A landscape with many valleys, sampled at points; each row gives a point and its height.
A ball rolls from a point to the lowest of its 2 nearest points, and stops where none of them is lower. Distance is the straight distance between rows; heights are no part of it.
vun: [141 100 138  71 110  96 115 125  73 121 120 162 153 165 113 114 109 185
 151 103 124 147  60  86 171 110 108 116  72  67 139  82 130  86  88 111
 121 166  66 139 148 152 172  82 166 157 104 183 119 140 122 153 115 187
 133 182 103 124 140  60  81 109 167 157 103 146 148  96 114 155  83 118
  73 145 138 202]  h=5.29
gafan: [ 90  63 107 153 149 124 131 124 156 142 151 112  79 158  77 108  73  89
 167 102 133 151 182 128 112 111 114 129 120 119 147  62  74 151 131 181
  80 141 123  71 111 104 107 169 151 133 141  89 124 137 172 122 114 140
 174 113 153 128 115 142 147 181 130 102 145 140 115  91 115 143 153 205
  86 120 150 111]  h=2.94
Tuleg: [ 95  62 107 160 119 136 112 103 143 116 170 118  99 167  86 110  71 105
 153 132 101 138 209 125  76 120 129 139 117 142 118  42  66 115  75 167
  59 140 128  91  94 142  94 138 112 128 168 124 120 163 202 101  85 159
 156  93 142  76 129 162 157 188 135 116 116 143  91 107  99 172 147 218
  91 137 151 106]  h=1.90
zil: [154 152 121 155 136 150 141 151 121 171 154 138 137 126 170 186 211 142
 116 124 143 127 125 160 183 132 120 114 165  99 141 169 127 133 176  82
 168 139 193 136 154 102 126 139 157  75  74 149 133  92  72 120 159  77
 125 139 147 113 102 108 128 109 124 112 203 123 153 108 147 102 126 101
 111 117 152 124]  h=2.08
robam: [127 139 155 177 176 151 132 153 178 191 116 114  93 102  94 139 139 162
 104 100 142  91 150 173 104 139 169 146 147 170 141 157 169 105 157 141
 144 116 180 130 167 135 100 160 151 114 106 124 149  96 107 138 137 103
  80  93 137 189  96 121 152  67 137 102 172 124 131 135 155 145 179  95
 118 151 173  89]  h=4.62
Pipu: [141 182 147  95 138 107 128 117 157 137 111 122 121 198 108 167 154 117
 105 141 145 132 154  94 125 156 176  95 153 170 109 102 151 158 107  77
 130 139 118 162 130 169 120 155 145 108 142 112 114 180 125 113  99  65
 107 162   4  99  90 146 125  81 120 113 101 125  94 151 105 113 102  67
 153  82 110  76]  h=4.50
mulo: [132 148 101  98 147  91 118 130  91 173 113 133 152 191 147 107 152 153
 154 128 138 120 140 103 140 117 106 141 105  59 118  93 104 114 122 128
 100 161 109 159  85 105 118  98 211  79 127 173 123 159 105 167 119 176
 127 195  91  80 150 163  56 120 157 144 123 171 124 121 102 110  76 113
 115 129 155 155]  h=2.47
Pudov: [152 158 106 133 142 147 123 170 153 181 121 119 158  79 153 181 162 121
 137 103 148 124 109 170 181 139 106  89 192  84 121 168 131 160 188 114
 142 147 137  95 168 112 104 179 124  63  77 118 156  52  93 131 164 109
 152 142 163 160 133 101 147  93 141 138 172 105 146 145 150 103 125 111
  97 119 125 149]  h=2.88
kudi: [128  90 100 128 123 125 130 158 199 160 113  83  91 161  86 145 120 156
 144 134 117 169 155 124 125 154 158  51 175 158 137 121 153 113  68 100
 101 154 148 108 159 161  94 149 148 112 128  80 136 158 140 115 118  84
 138 139  65 131 123 141 121  90 140 140  89 183 110 170 149 145 123 118
  79 106 157 105]  h=5.69
lil: [102 125 136 167 131 124  81 118 156  99 142 119 107 175  76 149  99 142
 126 152  80 111 197 111  69 138 143 156 114 159 117  53  94  63  79 152
  64 146 126 135 111 190  85 135  97 113 172 171 140 154 189 121  83 158
 145  99 105  67 130 181 144 126 151 101 132 153  87 125 101 190 122 179
  97 158 158 108]  h=0.58
limor: [108  95  68 122 140 132 133 157 136 148 121  91 112 112 139  87  83  60
 165 104 143 171 141 136 144 108  88  94 179 110 147 158 122 214 124 154
 121 124  95  75 128  82 108 146 157 109 132  54 114 122 155 141 115 107
 160 119 160 133 143 169 141 194 121 124  71 126 118 142 143  55 142 139
 127 104 100 128]  h=4.41
Bav: [128 145 132 140 107 102 112 130 135 100 123 116 113 188  96 170 132 155
 118 187  84 104 165  87  90 151 151 149 119 129 106  88 113  69  79 108
  81 170 118 135  75 193 107 137 115 112 179 172 127 162 154 112 102 120
 177 145  95  48 143 185 118 136 139 114 145 172  96 141 108 181  83 147
  98 152 150 114]  h=1.62
zib: [152 161 120  85 116 121  86 154 134 131  66  81 160  87 132 141 156 153
 133 123 128 102  91 132 161 148  82 104 113 100 107 151 164 107 156 101
  86 130  62 109 124 127 118 126 118 115 130 157 122  99  85 125 167 138
 148 188 130 159 203 122 100 104 153 172 103 147 149 185 155  96  67  85
 118 133 114 198]  h=6.59
regu: [103 100 104 107 109 106 175 108  62 121 139 159 121 138 160  55 146 129
 152 168 118 162 132 105 148  92 119 184 117  63 173 136 112 145 118 109
 160 137 173 100  55  90 169  92 186 134 160 161  72 144 113 104 137 126
 169 151 191  77  94 159  79 227 133 114 160 153 166 103 140 146 133 183
 127 120 144 138]  h=3.78
pez: [113 123  96 123 103 113 145  89  79  69 118 153 133  93 180  73 152 112
 126 161 101 137 138 129 130  88 106 179 100  82 157 161 126 145 150 111
 156 106 152 104  53  64 160  82 137 131 175 160  78 114  94 100 140 117
 181 137 199  88 138 169 119 205 123 134 137 148 177 108 128  94 110 167
 139 132 126 146]  h=3.29
Tun: [131 124 107 171 118 140 132 120 148 137 163 125 114 158 151 183 133 126
 132 132 116 159 156 147 143 133 125  87 141 130 140 118 103 114 118 122
 115 139 152 147 136 124  85 125 152  81 127 115 147 109 141 139 100 117
 126 126 122  69 150 122 145 113 115 134  96 186 145 106 109 105 129 144
  74 123 154 130]  h=2.21
pur: [146 125 106 168 115 141 140 142 114 159 173 138 133 163 182 185 176 159
 130 148 126 141 139 158 162 134 119 123 154  99 139 156 119 117 132 101
 152 147 178 138 139 118 105 113 162  77 109 137 138  91 116 132 130  88
 124 138 153  62 145 128 119 137 117 119 158 179 144 100 121  97 116 110
  83 142 166 124]  h=1.42
davip: [170 191 120 100 138 133 121 173 150 198  91 109 147 136 142 159 196 133
 106 134 162 128 132 144 144 145 139  95 206 140 111 187 185 167 142  75
 159 140 125 124 142 134 116 155 159  75 106 127 128 142  93 107 130  48
 118 160  74 130 120 157 118 105 140 118 154 143 117 184 146  89 105  39
 163 107 117  87]  h=4.77
Baval: [ 95 127 130 138 181 134 142 136 115 157  82 102 117  81  90  62 119 114
 134  88 135 114 136 134 130  98 113 136  99 120 157 159 147 159 153 170
 131 105 112 122 129  69 138 141 172 143 117 135 116 119 125 162 122 142
  93 117 153 198 109 139 115 120 145  94 115 113 128 139 152  87 162 112
 142 110 137 140]  h=5.66
danor: [107 124  91 115 162 124 140 173 122 188  73 105 118  99 109  54 140  76
 144  85 152 158 128 119 152  98 104 108 162  90 163 170 144 211 140 166
 135 139  95 101 131  67 123 162 199 103 107  98 119 130 133 164 123 127
 128 139 151 179 113 168  90 156 156 103 111  95 119 160 144  69 141 124
 154  87 110 135]  h=5.11
sosi: [121 146 106 157 119 135  73 108 136  96 100 109 129  98 140 140  90 143
 133 122  68  83 141 157 133 134  86 123  87 125 119 140 138  70 146 149
  66 104  58 123 123 126  89  86  85 118 169 152 127  64 139 140  93 158
 123 149 171 117 228 126 161 101 131 159  49 168 145 136 123  77 102 125
  79 153 137 180]  h=3.98
Budib: [127  71 134 163  72 137 147  98 112  67 195 142 112 144 133 158 100 138
 112 152 110 181 148 126 127 141 161 106 116 150 120  88 122  98  54 103
 105 124 170 146 135 171 128 114  86 157 147 115 116 132 149  98  92 138
 107  86 129  80 113  95 156 168 115 138 101 146 131 114 131 179 139 169
 112 146 135 126]  h=3.59
zago: [139 118 143 177 121 155 143 120 134  81 168 124  91  78 130 129 126 107
 110 143 116 122 139 154 121 139 134 153 102 149 133 120 122 116 160 135
 123  95 164  90 103 135 132 157  73 148 142 119 116  86 118 101 148 120
 150  83 195 135 116 117 181 173  83 129 189 118 143 120 155 170 170 181
 126 147 132 113]  h=3.79
kef: [150 171 167 123 142 150 149  96  93 159 143 161 150 119 130 111 194 159
  85 112 138 121  95 125 153 113 158 144 108 132 133 157 128  95 163  87
 180 111 184 181 133 112 163  88 171 152  98 170 104 158  65 133 150  98
  62 119 112 166  84  83 104  87 134 100 176 104 163 115 155 111 146  88
 172 104 147 113]  h=5.76
pomu: [104 116  83 123 139 106 144 152 171 167  99  85  85 164 121  98 158 108
 156 142 140 169 167 128 131 116 140 119 178 124 164 128 125 154 133 131
 127 158 187  96  83  85 106 175 194  86 133  90 114 169 107 113 151  90
 169 156 106 106  86 192  84 141 125 118 129 155 133 138 137 148 133 144
 138  85 152  93]  h=4.78
tefe: [136 151 149 120 109 134 118 103 110  83 134 156 159 105 151 158 140 105
 136 121 130 124  76 134 159 136 105 126 101  90 113 103  81 134 178 149
 130 131 101 129 119 123 151 139  78 119 105 152 147  88 108 123 163 154
 169 147 159 130 146  83 143 110 124 160 162  96 145 102 124 116 104 153
 105 126 103 185]  h=3.63
tes: [116 151 148 131 165 137 145 125 107 187 111 139 138  94 114 101 176 124
 112  83 156 120 105 132 145 108 143 140 121 105 154 166 123 145 172 137
 163 121 181 154 143  79 150 143 186 129  86 148 125 128  88 148 149 130
  75 113 146 198  63 110 105  88 149  90 176  77 158 124 146 104 162 117
 155  99 147 127]  h=5.96
sepo: [137 113 121 126 152 109 115 156 126 191 124 120 135 210 120 133 144 182
 153 127 138 111 133 113 120 127 108 139 125  82 113  96 115  98 102 129
 110 167 122 143 142 149 100 112 185  98 127 146 151 146 151 161 122 149
 123 153 104  93 145 150  64 101 149 120 142 168  97 115 102 139 105 104
  92 155 169 121]  h=3.19
Zer: [112 122 114 114 114 132 170  71 117  74 123 144 116  55 135  69 131  82
 112 110 128 187 111 115 149 102 155 109 117 140 163 163 131 158 146 120
 156  79 161 147 113  54 177 136 137 156 137 102  82 124  84 116 140 111
  91 110 151 180  88 105 135 142 109 127 105 112 188 127 165  86 163 145
 166  82 100 144]  h=1.74
Keduv: [ 97 125 155 138 146 108 161  82 142 108 124 158  70 148  72 114 113 136
 145 122 140 162 173 122 128 102 150 162  89 132 180  78 110  78 132 153
 124 158 178 123  74 114 146 148 193 140 123 132  95 165  99 108 140 144
 164 138 131 128  60 130 132 159 138 116 168 140 184  94 147 210 154 190
 103 130 180 145]  h=4.91
zinu: [131 149 167 132 148 134 118 145  84 128 141 157 158 139 141 101 148 143
 126 143 144  43 102 126  91 138 113 209  96  90  88 125  97 119 162 168
 155 134 119 132 125 154 143 115  80 140 136 165 161 118 157 140 160 164
 136 117 162 132 127 139 116 131 120 110 205  75  89 105 113 146 136 137
 161 168 129 116]  h=3.90
Gavak: [131 126 127 114 157 127  93 162 151 159  90 114 158  67  92 133  39 101
 153  80 128 104 106 152 124 140 104  99 133 166 124 133 142 156 134 175
  93 110  32  92 181 150 110 150  71 149 121 103 174  77 161 175  99 169
 131 111 148 201 201  91 184 103 143 139  93  74  95 131 128 113 144 119
 107 141  82 150]  h=3.15
nago: [124  99 136 124 135 145 107 141 117 138 126 122 145  74 125 106  40 116
 128  91 138 101 107 151 119 132 111 118 119 171 117 155 152 167 107 173
 136  80  62 108 178 135 137 109  81 165 113  95 170 103 175 161 107 162
  84  80 150 190 169  99 168 130 129 137  84  74  82 125 116 107 150 103
 141 155  79 119]  h=1.89
nogit: [141 168 111 103 169 125  86 180 175 168  63  74 134  95  98 140 110 132
 158 131 123  73 133 141 121 146  82 103 135 134 111 145 163 101 154 145
  56 132  43  84 123 151  74 155  96 112 144 120 129  94 121 146 134 153
 170 163 131 158 219 156 138  92 148 156 101 130 124 196 162 131 113 117
 111 139 121 171]  h=5.61
Gurap: [108  67 109 100  83  97 143 104  78  96 144 157 134 166 136 103  67 157
 161 138 103 170  89  90 145 119 117 118 107  71 133  80 116 113  60 114
 106 157  81 123 131 152 160  79 138 171 149 146 114 141 149 134 104 187
 150 160 128 103 145  86 105 161 147 160  63 152 140 104 104 145  97 154
  79 140 124 185]  h=4.89
zufeb: [132 186 140  89 112 133 124  86 109 103  89 156 177  66 144 123 162  72
 126 102 137 128  72 120 151 125 132 131 130 122 107 140  86 167 200 128
 152 116 104 137 107  81 160 161  72 130  94 154 133 107  67 109 200 142
 158 137 153 188  91 103 129  90 129 154 181  50 148 126 133 113 100 152
 154  83  84 162]  h=3.14
Monof: [139 155 154  82 160 124 104 157 131 180 104 130 173 142 119 123 107 136
 122 113 168  90 105 121  87 133 120 126 148 165  92 152 148 146 127 147
 154 124  84 167 176 156 128 107 128 135 117 122 172 167 169 158 117 158
  79 127  63 166 130 130 110  78 141 121 109  93  79 144  85 125 126  72
 187 140  91  91]  h=4.42
mim: [164 180 125 127 108 135 113 160 121 104 129 117 140 118 160 156 163 122
 120 178 121  56 135 145  75 145 106 178 150 140  94 168 145 133 147 132
 134 125 118 111 103 164 110 128  49 126 153 144 152 112 136 105 150  93
 174 121 164  84 170 183 151 169 103 113 164 114  93 167 120 156 101 114
 170 172 110 106]  h=5.39
mamo: [122 157 116 156 140 131 109 109 139 116 116 118 128 130 145 157 122 137
 120 127  98 108 157 147 131 132 116 102 103 136 126 138 130  86 139 129
 103 119 106 164 121 105  94  95 138  92 144 147 131 106 127 149  89 144
 103 153 108  97 178 136 146  76 126 149  61 189 148 126 115  78 110 109
  97 131 152 156]  h=3.11
nuzu: [139  96 129 120 153 117  99 161 144 176 118 119 136 197 111 125 105 162
 139 119 141  91 134 107  78 115 104 135 135 143  97 111 129 117  85 147
 120 140 103 157 191 179  96 102 143 122 122 126 159 164 202 159 102 156
 103 113  88 121 140 149  89 101 142 115  99 117  62 127  79 153 129 102
 135 169 129  90]  h=3.84
kan: [121 147 124  94 129 120 137 104  91 143 139 160 156 175 177 131 176 114
 131 120 150 160 106 110 165 106 115 124 123  74 123 115  90 155 145 114
 150 148 137 159 123  89 145 110 186  90  91 145 121 143 102 150 142 148
 123 172 105  99 105 107  83 127 131 140 127 132 149  99 104  87 105 127
 127  96 127 162]  h=3.18
zit: [114 132 127 105 146 103 135 119 164 162 135 135 120 206 121 141 132 107
 131 126 147 154 154 110 106 135 162  95 146 169 118  93 121 162 103 114
 119 143 150 174 156 139  93 127 166 101 116  98 126 181 139 153  86 118
  87 158  37  96 102 133 119  79 129 118  56 145 101 118  74 114 127 106
 143  95 130  94]  h=4.11
bigo: [152 175 140  95 128 153 126 145 107 165 137 157 184 119 166 135 150  88
 118 105 174 124  78 140 131 144 128 125 189 118  93 173 112 203 170 129
 193 124 132 149 156 134 142 139 103 110  94 104 169 127 130 140 163 125
 114 117 119 149 103 117 131 112 116 127 169  63 114 129 112  91 139 109
 189 113  86  91]  h=5.13
fulo: [128  87 157 136 120 112 131 121 150 108 140 147 118 114  73 160  91 156
 118 112 131 154 107 124 125 120 145  99  89 150 150  83 149  76 111 120
 114 136 125 131 176 138 145 146 124 170  96 116 130 131 127 137 116 152
 103 132  94 162  98  63 141  84 151 132 115 147 143 118 126 188 146 130
  90 118 139 146]  h=5.74
ful: [117  98 131 122 112 118 135 120 115  85 147 149 142 133 128 139 112  94
 158 123 141 155  91 115 150 127 101 128 102  68 129  69  67 158 143 163
 113 156  99 105 113 127 155 154 106 141 115 122 140 107 143 133 143 166
 192 137 148 117 139  97 131 161 125 143 148  99 128  90 120 135 123 186
 102 122 105 174]  h=4.03
tosa: [137 128 147 108 121 126 158  98 108 148 176 156 142 199 163 138 165 128
 109 141 147 176 111 114 148 125 152 108 142 135 115 121 126 159 107  76
 159 134 172 183 162 136 130  91 170 123 106 111 108 161 119 135 111 105
  68 150  82  88  94  83 103 118 112 120  88 141 129  95  95  92 131  89
 156  88 127 112]  h=3.66
viri: [141 107 127 118 104 136 140 149 128 124 123  92 125 143 155 116 148 147
 109 179 117 128 134 112 103 135 137 130 169 142 114 188 176 139  74  93
 148 120 150 138 128 148 132  94 133 148 155 109  99 177 140 104 125  75
 107 125 101  98 134 172 112 157 101 125  81 162 109 179 143 122 125  74
 171 136 128  87]  h=3.73
kalas: [138 146 115  94 101 114 140 146 113  88 116 138 153 139 175 141 195  93
 124 167 133 141 122 106 137 113 110 158 152  87 124 132 105 160 154  94
 162 153 150 117  75 108 150 147 112 111 119 139 118 142  97  93 178 110
 210 163 128  74 117 172  95 174 108 137 178 120 130 132 128 143  91 148
 177 108 102 124]  h=4.55
badep: [153 157  84 124 119  99 127 145 102 117 138 139 157 138 196 178 199 141
 140 160 112 101 147 144 145 115  95 152 141  68 131 145 120 127 152 100
 144 162 149 110  87 101 122 117 133  76 118 169 132  97  79 112 157 112
 188 176 165  57 167 176 106 163 135 129 174 159 135 121 115 120  72 125
 125 143 145 140]  h=4.92
Kot: [106 117  96 142 132 113 130 127 212 159 122  95  60 204  83 142 130 112
 148 129 124 173 181 144 114 147 178  97 180 156 152  91 108 123 103 138
 112 161 192 107 124 138  80 181 169  95 135  81 149 161 132 115 128  79
 153 138  87 104  89 169 115 114 147 119 131 164 114 117 128 155 132 161
  87 107 166  94]  h=5.22
Lag: [149 116 140 128 116 123  85 168 141 117 128 109 139 157  91 145  94 158
 128 136 127  65 135  97  73 130 112 142 134 159  74  92 137  96  70 141
 105 146  88 138 180 224 112 123  67 144 146 145 162 163 222 116 114 170
 136  85  97 125 150 146 116 121 151 109 128  78  47 148  96 212  97 120
 150 176 103 102]  h=4.40
Numat: [119  99 115 128 137 115 141 136 157 160  98  90  90 159  99 111 122 179
 146 134 106 165 157 115 146 137 149  72 122 148 153 114 163  87  85 112
 100 136 149 135 111 115 110 116 202 119 130 128  94 179 112 131 100 118
 108 161  72 115 124 153  98  87 131 143  73 217 139 162 141 147 112 100
  92 108 189 133]  h=6.20
Gotul: [ 98  94  88 150 146 132 150 129 151 123 144 101  95 119 122 109  88  53
 159 104 133 157 172 136 139 108 102 103 140 125 152 112  91 186 158 160
 106 122 126  74  97  67 114 175 140 104 141  78 118 107 150 117 119 126
 182 117 162 118 124 155 168 178 105 120 119 140 141 106 127  97 150 187
 105 109 125 120]  h=3.71
tev: [138 120 134 164  92 144 110 128 136 112 183 128 137 156 130 198 118 131
 107 126 111 148 140 144 121 147 132  95 133 150 108  91 103 113  83 117
  99 129 141 163 171 185  95 124  96 103 125 127 158 113 177 136  86 134
 106  98 106  79 141  98 152 108 124 116 106 137 111 107  95 139 122 136
  92 145 130 116]  h=2.93
mulu: [142 101 171 114 110 112 120 115 103  89 147 171 143 125  94 142 101 185
 125 113 116 127  62 113 141 113 129 115  62 129 137  98 148  49 109 117
 130 137  95 148 174 148 174  94 118 183  93 164 131 127 129 135 112 170
 100 141 112 145 119  35 124  83 155 145 121 137 149  95 119 175 112 113
  84 148 133 172]  h=5.65
sopu: [156 140 110 102 131 124 118 181 148 175  87  77 135 139 142 118 176 145
 121 154 145 130 134 133 121 138 117 102 188 139 124 200 190 152 101 104
 143 132 130 123 126 130 119 119 165 104 124 109 107 171 118 114 125  67
 124 157  90 121 145 198  98 128 129 133 106 172 113 207 145 105 109  53
 170 124 126  96]  h=4.29
lipar: [150 144 167 143 130 153 154  97  92 122 189 182 137 136 143 132 167 163
  78 127 127 115  93 125 143 130 168 172  99 151 118 141 114  91 135  96
 189 106 192 181 144 152 154  82 129 164 115 151 123 136 101 145 129 105
  64  92 121 129 106  70 130 113 105 109 181 108 149  87 142 123 158 109
 165 144 143  96]  h=5.62
Voze: [130  67 134 141 111 153 112 131 121 112 141 113 140  87 143 112  65 163
 110 115 113 108 109 143 122 133 126 112 111 164 122 160 178 115  91 133
 143  70  94 126 188 141 145  79  81 175 118 110 145 105 166 127 114 151
  51  70 144 179 158  88 149 123 125 145  53 115 111 135 131 119 145  86
 135 156 100 126]  h=0.39
lebos: [118  91 108 145 113 135  99 129 126  96 117 105 123 104 113 128  64 139
 153 112  77 124 116 127 146 121  82 117  88  85 137  99 116 107 122 145
  68 122  46  92 131 140 119 105  96 157 162 140 125  80 158 142 107 163
 162 140 177 134 222 104 145 151 137 143  71 143 133 107 134  90  98 145
  61 141 122 193]  h=4.67
nolag: [110 108  90 130 138  97 151 151 114 165 104 109 105 149 139  80 175 126
 153 148 129 149 160 118 138  97 109 158 148  86 180 137 122 141 138 127
 138 154 190  90  60  64 131 150 208 102 132 129 104 157 106 103 155 106
 174 147 162  99  91 196  66 182 130  95 170 149 138 130 140 153 128 157
 138 102 162 113]  h=4.34
Senup: [131 126 153 135 117 156 133  99 136  98 146 123 125  62 142 108 100 148
  91 125 107 103 124 131 106 148 174 124 108 211 128 171 174  98 113 114
 158  59 137 156 145 122 140  86  78 174 134 113 126 115 118 126 114 126
  28  71 117 180 145 101 160  91 109 144  76 130 140 141 148 110 161  88
 175 135 109 100]  h=1.95
lunap: [137  98 135 111 103 143 121 163 111 122  83  87 142  83 131 100 147 181
 124 142 116 119  86 130 150 141  94 127 114  88 124 176 186 111 123 101
 126 121  97  98 137 121 157 104 131 163 125 156 104 109 122 116 167 116
 132 148 164 182 147 125  94 148 148 142 114 151 141 190 169 116 112  81
 121 138 130 175]  h=7.08
Peka: [140 164 161 134 129 146 104 152 150 113 123 106 120 102 112 138 103 136
 115 152 129  60 141 130  71 155 133 157 135 182  89 135 151 115 121 154
 121 115  98 129 137 185 111 138  50 142 148 123 160 136 169 120 131 142
 125  85 124 141 143 149 153 125 112 120 142  89  72 171 124 182 131 120
 168 158 102  98]  h=4.93
fezef: [159 193 139 101 132 116 129 125 144 145 101 121 123 187 129 192 194 118
  96 146 152 121 146 103 147 149 165 123 172 151 113 127 155 167 144  53
 150 143 128 136 108 154 133 177 141  95 132 127 119 158  97  91 131  30
 141 161  39  97  90 158 120 111 113 108 168 112 104 151 131 112  99  59
 158  82 106  66]  h=4.76
vama: [147 169 124 155 165 158 124 174 164 193 112 107 133  69 126 164 139 153
 124 122 136  81 130 193 137 147 128 118 174 145 121 189 171 123 176 142
 123 119 129  96 166 131  80 164 108  90  98 125 150  47 103 129 142 100
 117 119 171 180 142 107 166  81 133 126 159 128 137 171 159 122 160  98
 106 151 142 134]  h=3.83
mamaf: [121  55 132 108  90 129 135 134 116  80 106 106 137  87 123  97  96 178
 121 128 109 150  72 112 154 135 120  92 112 107 136 155 192 106  92 100
 120 108  78 114 169 132 179  94 105 207 129 127 110 125 137 108 145 137
  97 126 130 200 139  81 111 129 143 159  64 139 142 162 154 118 112  81
 122 136 108 181]  h=7.41
mito: [107  93 156 142 130 109 152  79 148 109 147 162  71 142  66 138  90 151
 141 106 132 180 153 125 127 108 158 122  88 160 184  75 131  70 104 142
 116 140 173 135 136 114 140 142 179 158 113 112 107 151 110 128 111 146
 110 130 110 135  68  84 147 133 143 120 126 167 177  97 135 202 170 168
  79 127 177 142]  h=5.31
Zed: [117 157 144 101 119 124 151  68 127  82 110 155 153  33 115  87 105  76
 119 104 143 144  87 112 121 125 177 132 112 168 129 139 118 159 168 135
 152  94 130 130 108  77 168 164  78 176 125 116 127 116  73 121 170 139
 105 105 135 222  88  99 157  97 120 144 149  68 157 124 146 122 154 145
 171  84  92 130]  h=2.57
gezi: [125 145  86 109 141 145 115 159 125 152 113 115 145 101 180 110  75  67
 135 110 161 146 118 168 115 132  89  96 203 138 109 185 142 218 128 164
 147 111  96 115 138 117 127 121 126 108 132  55 135 139 157 147 108 117
 131 103 146 133 147 164 155 152 112 156  70  89 110 163 119  63 139 123
 169 118  57 111]  h=5.01
kudur: [100  66 107 157 166 131 138 119 164 159 110  93  77 122  92  95  89 154
 150 101 106 144 174 134 135 111 130  80 110 159 173 132 158 102 108 153
  98 109 135 120 152  80 120 117 192 133 134 115 101 129 148 152  85 128
  76 119 121 150 129 138 141  96 139 125  50 200 148 137 145 119 170 119
  74 119 178 139]  h=6.74
muz: [136 161 120  85 144 139 108 156 100 170 130 142 181 146 163 116 101  95
 138 107 184 110  89 135 101 138  84 135 175 120  89 161 110 208 133 176
 158 123  82 147 169 141 132 104 123 118 119  87 177 154 182 173 127 157
 116 113 112 142 143 138 114 129 126 128 113  60  79 132  84  88 127 110
 182 137  67 108]  h=4.84
bosa: [147 162 146 110  87 126 151 104 123  64 138 159 138 140 162 182 181 100
 106 169 128 157 117 109 162 127 143 134 139 128 113 113 106 129 157  69
 158 141 150 141  83 140 163 149  92 128 114 140 111 145  82  78 170  86
 192 155 107  83 101 120 133 156  97 155 180 111 148 117 137 145  91 140
 158  97 100 129]  h=4.31
mezus: [145 119 155 127  69 124 163 101 116  67 182 158 128 160 140 183 149 125
 100 173 134 184 127 104 161 144 173 116 133 137 113  97 122 122  93  63
 139 148 161 157 120 187 154 133  86 158 133 111 113 153 108  80 133  85
 149 131  93  81  91  88 139 160 101 139 153 114 131 116 134 166 111 141
 140 111 114 124]  h=4.06
foli: [107 156 167 161 156 112 140 103 134 122 136 167 100 180 108 139 144 125
 125 135 136 117 161 128 104 114 153 190  98 124 144  81  94  90 149 152
 133 157 174 155  88 136 127 140 161 122 126 154 125 154 109 127 131 147
 158 131 118  95  79 146 120 134 127 113 197 120 146  86 113 175 142 175
 138 146 164 119]  h=4.53
tuvi: [131 157 153 163 138 120 123 142 114 128 162 162 134 199 130 157 161 136
 116 161 131  69 155 118  79 137 139 217 118 106 102 101  92 115 133 145
 139 159 155 159 107 186 117 132 101 105 150 169 159 132 157 136 127 132
 152 117 134  65 116 170 109 144 123  91 219 105  87  97  92 160 127 151
 146 181 144  89]  h=4.23
Mezu: [115 113 157 197 155 153 122 123 169 138 156 124  71 100  93 145 115 151
  98 106 113 107 163 158  99 131 171 144 102 199 149 115 145  76 129 149
 128  94 179 135 163 135 104 144 124 129 127 118 135  97 132 142 102 126
  65  71 148 160 107 116 174 100 118 106 148 150 137 116 145 160 186 130
 110 149 174  89]  h=5.06
bod: [134 108 133 170  74 142 134  99 114  42 170 145 107  97 150 123 113 113
 104 175  94 130 149 139 107 136 142 159  95 134 121 108 119  96 109 122
 113 107 151 112  73 150 141 106  63 153 184 145  99 109 138  92 113 131
 160  97 179  80 144 130 179 202  98 148 136 144 144 117 142 163 136 186
 126 155 124 122]  h=4.15
mos: [133 178 133  99 146 118  84 137 157 127  79 110 165  72 105 147  89  98
 147 106 119  79 101 140 124 151 104 105 124 158 105 120 132 118 171 163
  72 117  34 111 139 153  95 153  56 137 144 125 168  84 131 148 130 177
 149 150 129 171 210  98 161  63 140 154  90  94 123 146 127 129 112 133
 112 128  89 176]  h=4.35
neso: [130 130 147 140 128 135 153  95 130  69 149 138 109  45 118  84 105  79
 115 121 137 117 116 130 117 133 158 164  86 165 127 111 113 144 167 151
 140  80 147  95  84 110 159 176  49 184 145 103 117 107 100  99 165 140
 137  79 176 192  96 109 175 162  84 139 188  68 146 119 153 162 171 177
 177 127 103 103]  h=3.23
muper: [125 174 171  93 135 132 111 103  66 117 111 167 184 102 135  80 165 118
 127 115 153  78  60 109 118 141 136 183  90 114  98 144  92 143 181 160
 164 123 109 145 119  99 170 124  85 168 112 172 155 139 108 134 197 159
 125 117 146 187 102 114 108  90 131 114 203  42 114 108 123 121 125 138
 180 123 102 141]  h=3.54
paz: [102 130  90 127 112 126 143  86 103  72 101 124 115  71 163  85 139  85
 128 117 109 167 134 136 166  97  98 118 109 103 172 172 128 167 162 120
 148  94 143 118  89  35 147 117 152 115 141 127  89 101  93 112 140 113
 144 130 187 130 129 143 127 172 114 132 100 139 184 124 145  40 122 147
 128 102 110 172]  h=2.65
Dite: [125 129 137 119 139 147 139 131 132 124 123 109 119  95 148  75 126 119
 104 141 128 125 130 119  93 124 154 132 161 165 130 196 172 150 114 134
 166  79 154 152 127 112 145 101 127 151 145  94 100 160 126 127 122 103
  63  99 107 147 125 155 129 131 104 135  71 127 131 162 153 105 173  89
 203 121 106  84]  h=3.03
Kal: [141 126 171 184 129 155 137  99 117 112 197 177 110 117 129 158 133 163
  86 114 116 121 124 146 130 137 167 167  79 173 134 109 105  70 125 127
 155 101 186 170 156 165 135 110 112 145 107 145 143  97 126 146 104 138
  68  70 155 129 112  70 165 115 106 111 187 122 156  80 128 159 177 141
 123 171 164 104]  h=5.43
miv: [ 99  66 103 122 105 117 145 115  95 102 156 138 133 152 130  97  65 108
 173 134 113 156 120 102 135 114  97 139 105  59 129  71  77 158  95 151
  94 147  72  97 111 130 138 105 124 165 160 133 115 120 172 137 112 171
 175 136 160 103 165 112 125 206 136 133  89 128 110  87 106 107 115 181
  88 134 111 167]  h=4.47

Call two points neighbours if one is among the 2 nearest of the other. Go from one point of each pair to the other, from neighbour to neighbour, staying as low as possible. Name the highest point that can't be avoided.
Voze and Zer -> gezi
Zer and pur -> bod
Voze and mulo -> davip

Where does a ball stop that starts at each point below?
Kal -> pur
tes -> lil
lunap -> Voze
lebos -> pur
fezef -> mulo
kalas -> pur
davip -> Voze
Kot -> Zer
gezi -> lil
